Points, in no order, along strands that fork and pass close to each other.
Points whose rows are less than 53.1 apart are linked; no others are. Some points are linked to none.
j_870:  -1 -26   9  -1  10 -20   0 -19   3   1  13   7  12 -14  -7   1  22  26   0   8
j_479: -12  18 -19  17  18  -8   3   4  11  16  -7 -15 -14  19  23  21 -16 -22 -20  -4
j_531:   4  10 -16 -17  15  -6  11   4   3  14   2  13  -5   1  27  23  24 -26 -24  10
j_199: -22  -5  26  13  10  11  25 -43  -8 -17   4   8  -7  23  -6  -3   4   3  -5  16
j_606: -16  29 -14   5   7   3  -4   0  25   6   5 -13 -18  13  17  23 -13 -20 -13  13
j_354:  22  -8  19  -5 -40   2 -15  37 -28   2 -31  -5  10  -3 -13  13  -4   8  17   0
j_135:   7  14 -22  19  15  -4  19  43  36   6  23  13 -24  31  19   6   1 -14 -13  -1
j_14:   7  23  -7   5  20 -18 -10   4  15   5  12   0 -35  -9  -1  17  11  -3  12   9
j_891:  14  -6   2  -3 -29  11 -20  36 -24   9 -32  -8  16 -14  -6  -9  -6  -1  23  -4
j_610:  19  -3  -8   0   5   3 -10 -17  -2  -4  -9  10  20 -12  24 -26   6  -7  15 -10
j_100: -15   1 -15  -5  10  -2   8 -25 -12 -11   0   6   9   0  12  -7 -10   1 -19 -13
j_805:   1 -24 -17  15  26 -47   4   7  14   2  11 -10   1  17  10   7   7  -8  -7 -13
j_338:   1 -31 -19  10   0 -19 -16  -4   6  -5  -2  -2  -9  10  -3   2  -4  17  -9 -22
j_613:  15   6  28  12 -26  15   6 -29   2   6  -6 -15  -2  -5 -10 -27  -2   7   7 -10
j_348:   2  -3  16 -11  -4  -4   6 -31   9   0  -7  -9  -9   0 -22   8   0  11  -6  -3
j_696:   1   7 -21 -15 -17  37  15  42  14 -17  14  17   9  13  -5 -14 -16 -18  13  -1
j_765:   9  33   6  -4   3  -6 -12  -3  35   3  16   3   6   2   5  -1 -15  10 -10  21
j_564:  -9  -1  10 -33 -21 -11   1  33  17  -6  17   5  16  -8 -10   1   3 -14  -1 -13
j_375: -21  13 -17 -20  -1   7  25  42  30  -7  22  15 -10  23   5  -5   3 -16  -7   0
j_353:   7   3 -33   5  10 -21  -4  20  26   5   0   8 -13   8   0  -1  -2  -4  -7 -12
j_691:   8   6 -11  -6 -39  36 -12  36  18 -10   3  13  21   6  -1  -9 -14 -17  10  -8
j_295:  14  23   1 -16   7  -7   5   4   6   7   1  15  -2   2  28  13  24 -41  -7  -1
j_749:   8  -4 -35  15  10 -15 -19   6   8   3 -11  -5  -9   9  -6  -4  -7  13  -7 -12
j_7:  -2   6  -3 -10   8  -5  -9 -21  14   8 -18   9  11  -8  37 -19  -2  -4  12   1
j_783:  -2 -15   3  42  34 -11   2 -21   3   1  13 -11  10  14  20  13   8   0  -6  29
j_861:  -8  17 -26  12  15 -14  -4  -1   3   1  16  -4   5  -2   9  14   6  -2 -38   7
j_729: -17 -32 -13   3  13 -10 -24   7   8   7  -8 -21  -7  -2 -14   3   4   6  12  10
j_532: -10  28   9 -16   5   9   1  -9  10   2  -5  -9  -6 -15  -7   6   4 -17  12  11
j_559:  -8   3  20   8  30   3   8 -30 -22 -10  12   0   5   1  10  15  21  -6  -1  40
j_327:  -2 -24 -21   3  12  -1  -8   1 -25  -7   0  -5   0 -21 -17 -14  19  17   0   1
j_586:   9   3  -8 -21  12 -10  12   8  -9  11 -17   9  12 -11 -27   5   2   5  -4   3
j_381:  -8 -20  11   5  12  -5  16 -45   6  -6  -3 -10  -8  12 -11  -1   1   6   1   7
j_272:  10 -29  28   7 -33   9 -13  -7 -28  -5 -15 -16   8  -6  -6 -16   7  15  14 -17
j_103:  -3 -45 -15  15   6 -21 -24   5  -7   1  -5 -12 -10  26   0   6 -23  13   3 -23
j_892:  -7   5 -24  -3   0   3 -11   4 -16 -12   1  -4 -10 -21  -6 -14  10   8  -4 -12
j_987:  10   8 -22 -17   2 -11  14  18  11   3  -7  14  12   1 -23  13  12 -11 -28  -4
j_393: -15  19 -15 -12 -10  16   9  30  29 -15  19  13  -5   3 -12   5  -8 -19   3   4
j_712:  19  20   2   3 -20   3   1  27  -3  -3   1   5   5 -12 -17  -9  -8  -8  10 -15
j_641:   8   8  13   3 -44  28 -15  20  10   5 -12  15  -3  -3  -7  -3 -22  14  17 -28
j_714:   3  20  34  26 -12   8  19 -15 -39  18  15 -14  -5 -28   9  -7  16   3  -5  -7
j_228:  12 -22  25  18 -33  23   2 -15 -21   9 -13 -21   0   2 -13 -36   8  11   6 -16
j_371:   2  -5  10 -14 -29  23 -23  21   6   8 -21  13  -8  -3  -7   3 -24  20  16  -2
j_953: -12  12 -22  -9 -18  21 -14  22  21 -19  10  -6  -6  -3 -31   2  -7 -12   0  10
j_662:   3  11  22 -10  20   0   1 -22 -18   7  12 -13  -5  -9   7  19  18  -3   2  32
j_234:   0 -41   2   6  11 -15 -12 -13   9   8  -8  -8   0  -1 -14  -6  13  19  13  12
j_921:  -3  25 -19  -7  13  -8  21  41  24  -4  27  11 -13  25   8  12  10 -19 -14   9
j_405:   0  -1 -32  15   5 -14   5  39  39   9   8  11 -18  32   5   0  -5 -13 -10 -17
j_792:   8  14   9 -19 -25  -8  13  19  23   1   1  12  25  -1   5  -1  17 -30   2 -12
j_429: -17  -6   9  -9   8 -23  -7 -18   7  -5  30  -7   4 -17  -7  -3   5  28 -14   4
j_924:  19  27  -4 -11  -4  -4  15  18  19  -7   5   8   6   5   7  -6  10 -35   4  -1
j_477:  16  18   9  -6 -10   2   3 -10  18   6  -3  17 -12  -5  11   5   3  -1   4 -30
j_874:  -7  20 -11  -7   3   7  -4  -4  30   4 -10  -1  -6  -4   6  11 -10 -20   8  11
j_11:  -7  16 -24 -13   3 -11  12  15  10   1   6   8  -2  -7   2  17  17 -13 -34  -1
j_342:  -6   7  34  26 -15  14  26 -24 -26   3  17 -19  -1 -20   9 -25  17   2   6  -4
j_557:   5  35  25   4   1   9   5 -14 -37  -3  14 -26  -6 -18  14   1   5  -4   8   1
j_194: -24   2 -26  26  15  -4  -7  -6  -4  -5  24 -19   9  -7  24   7   6   0 -25   0
j_412:  -9  10 -15   2  -5   9 -19  23  17  -3  11 -16 -11  -1 -34   1 -15  10  15  17
j_260:  37  -4   6 -10  -1 -22  -9   1   4   6  -5  11  20  -5 -12 -17   5   9  16 -10
j_329:  19   9  30   5  -9   3  14 -37   2   7  -3  -7 -20  -8  -8  -7   8   4   3  -7
j_776:   0  14 -19  -9 -14   3  -4  26  -4  -8   1  11  -1 -14  -8 -12  -3  -5  -2 -24
j_502: -17  15   4  -2  19  -3   4 -19   0  14   2 -16 -11  -4   6   2 -19  23 -13  13
j_30:  32  -4  11  -9 -22  -7  -9  30   2  -4  -1   9   5  -1 -24 -13   1   2  16 -11
j_207:  25  -1   5   2  -7  -9  -1 -12  -9   3 -14  -1  13 -11  -2 -17   6  -6  22 -22
j_72:   2   0  12  27  31  -1  -2 -29 -21   0  24  -2   6  17  21  10   4   6  -9  46
j_255:  -3  15  16  -4  10  16  19 -11 -10  22 -25   9   9 -29  -1  -1   3  10   0   2
j_976:  16  25 -10   2  15  -9  -1   4  -8  -3  11  -2 -18 -12   1  -3   8   2  -5  -1
j_404:   5   2   0  13  26 -34  -8 -10  15  10  20  -7 -15  -5   9  21  12   3  -4  15
j_3:  -3 -19   1 -21 -31  21 -15  42  16 -16  -1  12   2  20   8  19 -19 -11  20  16
j_491: -10  -2  37  25  -5  19  35 -32 -32  -9  15   8 -14  -1   6 -30   5   8   3   5
j_628:   1  -3   4 -10 -17  20 -15  11 -20  16 -39  -3  18 -24  -8 -16  -4  14   6  -3
j_335: -12  -8 -15  -6   0  -2 -15  10   5   6  -7 -27   2  -5 -33   5  -3   8   7  21
j_93: -30 -16  -6  10  13  20   5 -14 -23 -11  -6  21  18 -14   5 -22  11  12   1  15
j_771:   4 -41   9  -8 -16  12 -12 -13 -25 -13 -22  -3 -14   7  -8  -3   5  19  14  -6
j_442:   7 -23   1 -22   0 -13   3   1 -16  -2 -12   2   9  -5 -28   6   4  -5  11  -5
j_511:  -3  -7  34  16  10  16  33 -34 -23 -17  -1  15 -10  11 -12 -19   7   2  10   9
j_737:  25  12   9  -1  12  -9  13 -31  -3   3  -4  22 -13   5  17   6  -3   6  -6 -19
j_246: -14 -14  -7  -2  22   2  17 -11 -37 -11  -2   3  13 -21  -5 -24   8  18   0  12
j_905:  28  15  19  -5  11   5  -5 -28 -36   3  19  14  -2  13  20  14   5  -8 -11  11
j_855: -18 -17 -22  23  24   5   2 -19 -14   2 -18 -17  16  15  -4 -11 -22  15  -8   5
j_589: -16  -7  19 -14 -10  -9  -9 -14  -3 -12  14 -16  13  -9  -3 -19  -2  19  -2  -7
j_456:  27  16  16 -11  20  -3   8 -24 -16  11   2  16 -11   8  15  26   4  -9  -9  -2
j_600: -34  -7 -17  20  18   1   3 -19 -14 -20  13   8  11   5  23  -1  -7   6 -17   0
j_276: -19   8 -20 -16   7 -10   7  -3  -1  -1 -11  -1   1  10  10   5 -27  -4 -12 -25
j_537: -22 -27  36  -6 -11  11   7 -27  -8  -4  12  -6  -1 -12  -4 -20   1  25   6  -7
j_411:  14  13  15   2 -38   9  -3   5  24   5  -5  18   3   2   4  -3 -18  -7  16 -35
j_753:  15 -14  11  -6 -51  36 -16  40  17 -16  -4  16  16  22   7   9 -16 -14   8   5
j_607:   9 -21  34 -19 -28  -6 -14  25 -18  -4 -20  -5  16   1 -17  19  -5   2   8   0
j_392: -11 -21   8 -17 -29  14 -28  32  18  -8 -10   0  -5   6  -7  17 -24   7  12  16
j_183:  -1 -12  -5  27  33 -30  -3  -3  12   7  13 -13   2  -1  20  13   4  -5  -4   7
j_421:   8 -41  12 -19  -9  -3  -7   1 -28  -5 -28  -3   8   6 -14  12  -4   9   5  -7
j_368:  -1  27  19 -10   6   0   1 -13  -2   2  12 -17  -9  -7   0  28   9 -24  10  19
j_106:  -4 -14 -30  17  19   0 -10  -4   0  17 -27 -11   7  14  -3   0 -19  14  -8  -1
j_406: -19   1 -24  -1  24 -12  12  -3   5  13 -13   2  -7  15  21  11 -19 -14  -6 -15
j_296: -36 -21 -24  23  20  21   4 -13 -16  -2 -17   9  11   3   0 -13  -5  22  -7  19

A fork is a point with three links. Follow the links from the first point to the second and name the forks in between, in order.
j_295, j_891 -> j_11, j_421
j_329, j_442 -> j_421
j_855, j_368 -> j_892, j_183
j_93, j_696 -> j_749, j_393
j_976, j_531 -> j_183, j_11
j_393, j_296 -> j_749

Follow the links from the first point to the second, and from the first to the third. Name the last point that the two ways share.
j_491, j_628, j_861 -> j_421
j_855, j_7, j_14 -> j_892
j_3, j_729, j_976 -> j_393
j_712, j_103, j_234 -> j_749
j_411, j_749, j_335 -> j_393
j_792, j_348, j_406 -> j_11
j_564, j_72, j_421 -> j_11
j_207, j_696, j_606 -> j_892
j_628, j_600, j_228 -> j_421

A fork is a point with three links, a tip a point with one. Leave the first point through the second and follow the links. Name the first fork or tip that comes.
j_7, j_610 -> j_892
j_892, j_776 -> j_7
j_228, j_613 -> j_557
j_381, j_348 -> j_421
j_406, j_479 -> j_183
j_327, j_246 -> j_749
j_737, j_477 -> j_393
j_393, j_696 -> j_905
j_559, j_662 -> j_11
